Each row is a point on a tangle of strands that fork, close into loops and nearly touch. The rows are in no order.
In the rows, zero is written as 128.
Points whose rows are less than 133 apart are linked; no others are.
Gokar: [ 99  91 159 101 103 147 106 109 171 104 139 103 104 140 165 119 128 122
 129 161 127 130 142  95]
nabu: [115 213 121 148 141 121 120 126  72 146 156 118 146 114  88 149  94 199
 149 100 130 155 156 135]
bozir: [123  88 153  99 119  88 100 141 143 129  78  97 133 143 112 139 100  73
 130 172 114 112 133 152]
muk: [173 117 127 142 132  99  78 126 157 139 126 141 115 120  79 124 170 172
 173 161 145 146 137 132]
Kepu: [120  89 166 137 116 102 132 112 147 124  68 129 106 116 126  82 152 148
 161  95 149  92 127 137]
dotu: [174 114 140 161 131 146 105 128 189  94 115 134 130 146  84 119 173 136
 186 115 165  96 161 121]
Ter: [ 98 164 114 153 129 116 174 140 119 104 124 180 100 122 146 154 128  71
 112 106 112 136  89 149]
nuf: [155 148  89 142 125 152 113 139  60 125 133 130 210 141 143 133 107 118
 130 119 110 140 133 120]
dova: [129 129  88 104 161 118 135 173  87 149 174 101 136 158  71 120  71 183
 116 125 136 126 112 164]
Kod: [187 180 120 139 115 171 156 106 100 103  96 146 166 111 133 161 133  77
 143 142 111 173 157 171]
vimak: [130 165 154 156 129 131 119  92 111 148 145 154 182 117  61 147 100 129
  91 113 138  96 101  81]
gafo: [106  81 151 113  99  97 126 141 203 155  85 138 112 131 123 103 124 164
 121 103 131  83 123 190]
zubab: [185 146 148 172 126 115 169 110 107 133  89  95 147 140  77 153  92 130
 136 129 135 144 167 132]
zalip: [148 114 111 131 137 123 114 112 120 107 121  95  90 147 166 127  84 171
 153 115 138 100 103 173]
bibu: [122 157 145 127 134 123  92 143 148  97  86 163 156 137 161 151 113  88
 163  91 141  88 186 140]
mataz: [118 136 117 105 112 125 140 130  67 131 135 149  57 153 134  95  94 122
 123  88 138 158 109 143]
bakil: [128 107 159 141  72 135 140  62 122 102 118 127 195 123 118 123 103 110
 126 156 126 104 120 114]
fabid: [148 146 123 167 107 116 130  64 115 124 146 112 191  78 110 152 117 158
 136 128 147 111 117 108]
badob: [150 117 128 139 110 199 125  83 129  91 118 149 131 122 154 105  92 118
 130 190 139 183 111 114]
rigot: [ 90 102 184  66 104 131 102 161 185 170 139 115  70  82 106 129 138  93
  94 163 133 103 153 110]
kif: [149 133 106 142  85  80 153 126 171 118  94 134 113 137 190 117 144 138
 137 104 138 139 128 184]
Mon: [117 149 175 115 117 152 113 153 125 154 132 110 104  76 106  93 135  92
  89 143 129  40  72  78]
zok: [110 116 111 134 144 107 145 117  70 162 166 127 163 163 128 167 101 101
 101 160 112 188  95 106]
tizi: [182  92 124 126 119 161 109 109 142 123  83 149 121 150 139 123 129 124
 119 172 148 211 144 134]
Lus: [169 195 118 158 126 119 172  82  67 118 125 149 167 124 174 183 155 108
 145  99 124 213 155 151]
nor: [119 143 128 140 155 119 193 168 112 158 156  90 152 132  91 151 149 167
 136 144  78 152 142  98]
zup: [120 145 134 125 157  84  68 133 166 132 128 154  96 115 172 164 134  59
 149 117 118  91 181 105]
ros: [150 111  96 153 175  97 107 131 145 165 139 119  99 130 126 145 130 198
 140 155 150 179 107 138]
Fezub: [112  81 191  63 112  98 105 140 146 145 140 122 106  76  97 135 172 117
 116 121 121  15 105 149]
Gar: [152 152  82 123 133 171 154 147 145 130 138 225 125 151 183  86 147 144
 146 122 129 180 127 121]
zamo: [ 95 161 190 101 142 155 141 163 110 128 116  97  93  84 126 135 142  58
 117 125 140  14 127 114]
tul: [173 107 155  95  84 115 104 126 124 106 106  65  78 182  95 114  84  91
 129 162 130  97 120 159]
fil: [ 77 155  95 153 117 163 201 114  87  87 193 109 138 146 141 135 103 156
 112  72 158 123  91 138]
Doz: [143 129 111 110 143 107 103 159  59 167 130 106 153 131  71  93  96 160
 135 127  94 110 133 121]
risa: [139 134 133 121 135 109 122 109 128 138  73  86  76 124 156  76 126 175
 143  76 131  80  89 176]
rukob: [129  61  95 122 121 142 133 142 125  93 115 100 135 166  94 109 167 100
 114 129 121 167 135 113]
Tun: [ 65 139  91 160 164 149 155 143 114 107 170 122 152 124 142 143 121 153
 130 111 117 145 105 148]
posi: [133 144  72 149 103 110 108 130 155 134 136 159 150  91 146  96 183 173
 105 120 130 156 145 126]
dagur: [102 101 142  93 154 175 124 177 133 120 145 140 155  97 153 114 150 120
 150 188  67 108 152  89]
zazem: [136  73 157 114 121 161  57 110 198  95 109 105  79 178 148 133 143 117
 126 140 164 151 156 114]
lobid: [106 131 196 137 165 146 154 147 116 135 126  85 144 102  92 179 141 103
 135 120 131  38 143 116]
leriz: [ 95 128 121 148 166 143 131 133 154 165 109 102 195 170  72 170 107 151
 115  88 143 121 133 121]
Vob: [159 144  96 111 128 142 108 148 109 140 113 156 144 119 128  92 197 120
 131 138 110 160 162  93]
Fosu: [181  93  90 149  83 104 117 117 107 142 122 121  84 123  83 108 112 165
  89 133 151 160  96 131]
Bemu: [147  90 112 132 101 159 130  87 126  93 139 180 178 142 143 117 134  98
 150 161 106 135 112 113]
pavav: [139 111 112 125 125  69 145 132 120 170 129 145 193 140 141 158 125 104
 100 141  85 149  96 139]
mufeb: [107 102 122  96 149 161  92 116 131 122 152 181 179 120 130  87 115 139
 173 182  68 121 124 109]
gorat: [132  81 170  87 112 127 141 137 158 142 138  83  62 170 117 106 119 127
 154 149 117  99 112 129]
mav: [113 156  98 124 123 123  90 129 136 116 119 139 168 136 151 130  85 107
 121 138 122 128 163 133]
Sas: [141 140 114 143 127 123 151 110 110 136 133 215  90 132 147 113 116 159
 124  97 152 177 123 131]
Moti: [104  87 201  76 100 149 114 174 190 131 142 115  89  72  92 126 138 141
  99 123 153  35 129 103]
Diz: [144  99 192  50  61 105 101 132 125 140 101  96  91  82 170 101 165 124
 137 162 124 107 149 123]
kebuz: [ 91  86 105 145 155 143 161 115 175 101 116 141 128 133 100 140 152 103
 112 149 102 166 128 148]
tob: [156 102  91 121 123  84  92 131 138 146 108 119 130 168 102 153 112  70
 121 125  87 142 104 166]
veve: [139 135 147 152 140 181 189 139 147 128 148  95 165 125 111 171 144 155
 105 142 111 113 135  91]
toz: [130 126  98 100  99 145 119 152 137  99 144 151 180 111 129 125 228  95
 161 129 106 108 192 104]
Kaz: [100  95 145 104 149 149 122 168  91 115 146 142 164 108  92 156 187  90
 162 143  81  96 179  93]
Kan: [159 120  90 138 110 121  71 144 184 147 119 147 160 121 175 110 143 164
 137 128 134 126 118  78]
taf: [ 78  81  68 106 142 123 102 149 116 112 138 120 101 172 116 102 134 115
  75 118 156 178 106 123]
ledav: [181 156 179 155 107  83 165 120 107 126 110  89  81 133 116 132 102  90
 137 120 150 137 123 132]
Faziv: [142 141  76 128 123 151 110 145  44 116 137 122 134 137  83  92 114 124
 110  95 102 130 137  94]
Sesi: [113 186 112 138 140 122 185 157  98 144 205 119 135 113  49 138 124 217
 138 111  89 175 167 128]
Leti: [162 169  90 156 135 159 127 136 161  85 127 155 143 162 100 142 132 146
 188 116 140 150 169 147]
lif: [131 156 153 154 156 113  83 107 151 145 132 179 105 106 112 154 149  99
 157 126 125 134 154  66]
seri: [113  97 206  54  80 127 153 143 128 166 104 122  91  98 153 111 130 102
  83 153 129 111 143  98]
Kufef: [127 129 106 122 137 130 124 182 128 193 160 126 109 160 116 107  75 181
  80 122 147 108  58 133]
ren: [ 82 125 149 109 165 165 124 125 146 132 108 105  97 101 144  90 131 127
 114 132  94  47  43 111]
feg: [181 169  74 151 142 187 158 136 148 119 144 180 171 186 154 119 146 186
 170 103 149 156 148 149]
puvo: [214 171  84 181 121 155 130 106  77  90 147 147 133  79 187 115 129 136
 135 126 152 156 125 128]
pesez: [103 159 124 147 146 136 120 113 113 157 139 128 203 138  48 171 120 170
 144 109 119 182 167 140]
pif: [137 137 167 141 125 156  94  94 170 121 144 136  97 111 133 122  94 122
 146 169 142 110 148  63]
rimav: [111 173 142 167 155 119 165  96 127 128 138 174 100 122 111 153 140  76
 132  90 129 147 143  79]
Fakis: [ 53  97 178 125 131 102 152 126 153  89 113 131 116 141 123 137 164 112
 157 161 139 149 214 127]
pek: [159 203 118 136 123  89 113  79  99  86 144 124 184 123 171 155 144 133
 145 133 159 188 153 151]
nen: [184 143 156 160 118 157 183 130 147 121  97 114 145 118 135 154 149 127
 147 158 109 150 150 134]
mipog: [153 129 115 131  92  92 100 169 192 175 132 118 136 127 154 158 156 149
  98 132 113  98 118 123]
zuf: [144  52 156  64  80 131  97 106 149 146 105  54  74 114 189  91 178 124
  99 109 115 108 126 144]
Lofom: [150 136 122 143 135 142 131  91 127 103  91 149  93 111 147 136  99  68
 115 117 132 113  65 132]
Kava: [123 132 105 113 101 113 183 152  71  85 143 136 101 165 150 109  75 133
 131 118 173 175 139 201]
duvis: [ 71 144  81 160 193 118 147 126  67 107 173 109 113 123 148 145  84 143
 171  89 157 115  87 187]
bora: [ 80 141 108 115 148 112 104 159 150 186 108 105 120 159 124  98 126 170
  64  88 168 103  86  95]
tafad: [161 136 127 157 159 132 148 101 102 154 109 158  80 153 151 146  61  79
  94 159 149 169  82 146]
gede: [ 65 169 130 165 161 120 110  94 110 168 132 125 204 137 109 142 116 161
  91  79 135 100 118  83]
vade: [115 126 121 130 149 114 140 139 124 113 140 119 142 136 148 129 124 161
 167 139 102  91  85 126]
Nosat: [ 61 130 172 134 107 112 136 128 143  67 130 124 106  64 123 108 160 107
 139 126 147 131 180 104]
timak: [ 35  82 123 127 174 107 141 118 164  90 130 111 134 115 113 132 175 103
 122 161 134 190 162 120]
bak: [ 93  95 125  91 141 123  76 120 171 139 135 124  96  89 115  97 148 126
 133 128  94  43  74 154]
fofem: [146 174  91 177 172 154 108 106  90 101 137 109 156  88 188 126 135 141
 145 127 144 188 149 148]
rugi: [165 125 135 140 164  97 152 106  55 149 137 151 101 120 140 163  91  89
 127 159 114 211 102 135]
zuzaz: [137 133 193 127 130 100 128 154 197 179 120 138 145 124 157 166 130 120
 131 134 117  69 134 112]
Terap: [108 146  97 112 102 122 195 151  87  96 170 104 124 184 162 126 101 144
 135  95 159  97 101 181]
sok: [ 70 173 125 129 198 112 138 123  48 164 148 114 146 122 149 125  66 138
 129  91 143 109  98 172]
muzin: [140  77 119  82  79 108 122 121 184 124 107 117  89 147 169  92 155 139
 100  96  95 126 147 181]
Gasoz: [ 61 113 121 120 123 127 116 129 150 161 108 141 115 149 124 102 125 113
  40 118 156 140 109 105]
div: [201 109 111 136  82 150 129 131 134 106 129 123  66 138 141 134 133 139
 106 144 136 161 109 141]

A tip is a point with one link. Name the tips that can be reached along the links from each point below, in the order of the rows.
feg | kif, ros, lobid, sok
pavav | zazem, Nosat
div | Fosu, ledav, puvo, zuzaz

How many points has the smallest loop of links through each point below? Write - if it is on no loop.
pif | 14
dagur | -
Leti | -

A piece is two or more points that can be reached from each other along the links. Count, over all rows, the pieces, the separate loops (a circle has one, a figure eight two, a Y none), the forks (points with three links) and the tips (points with one).
pieces | 3
loops | 1
forks | 6
tips | 10
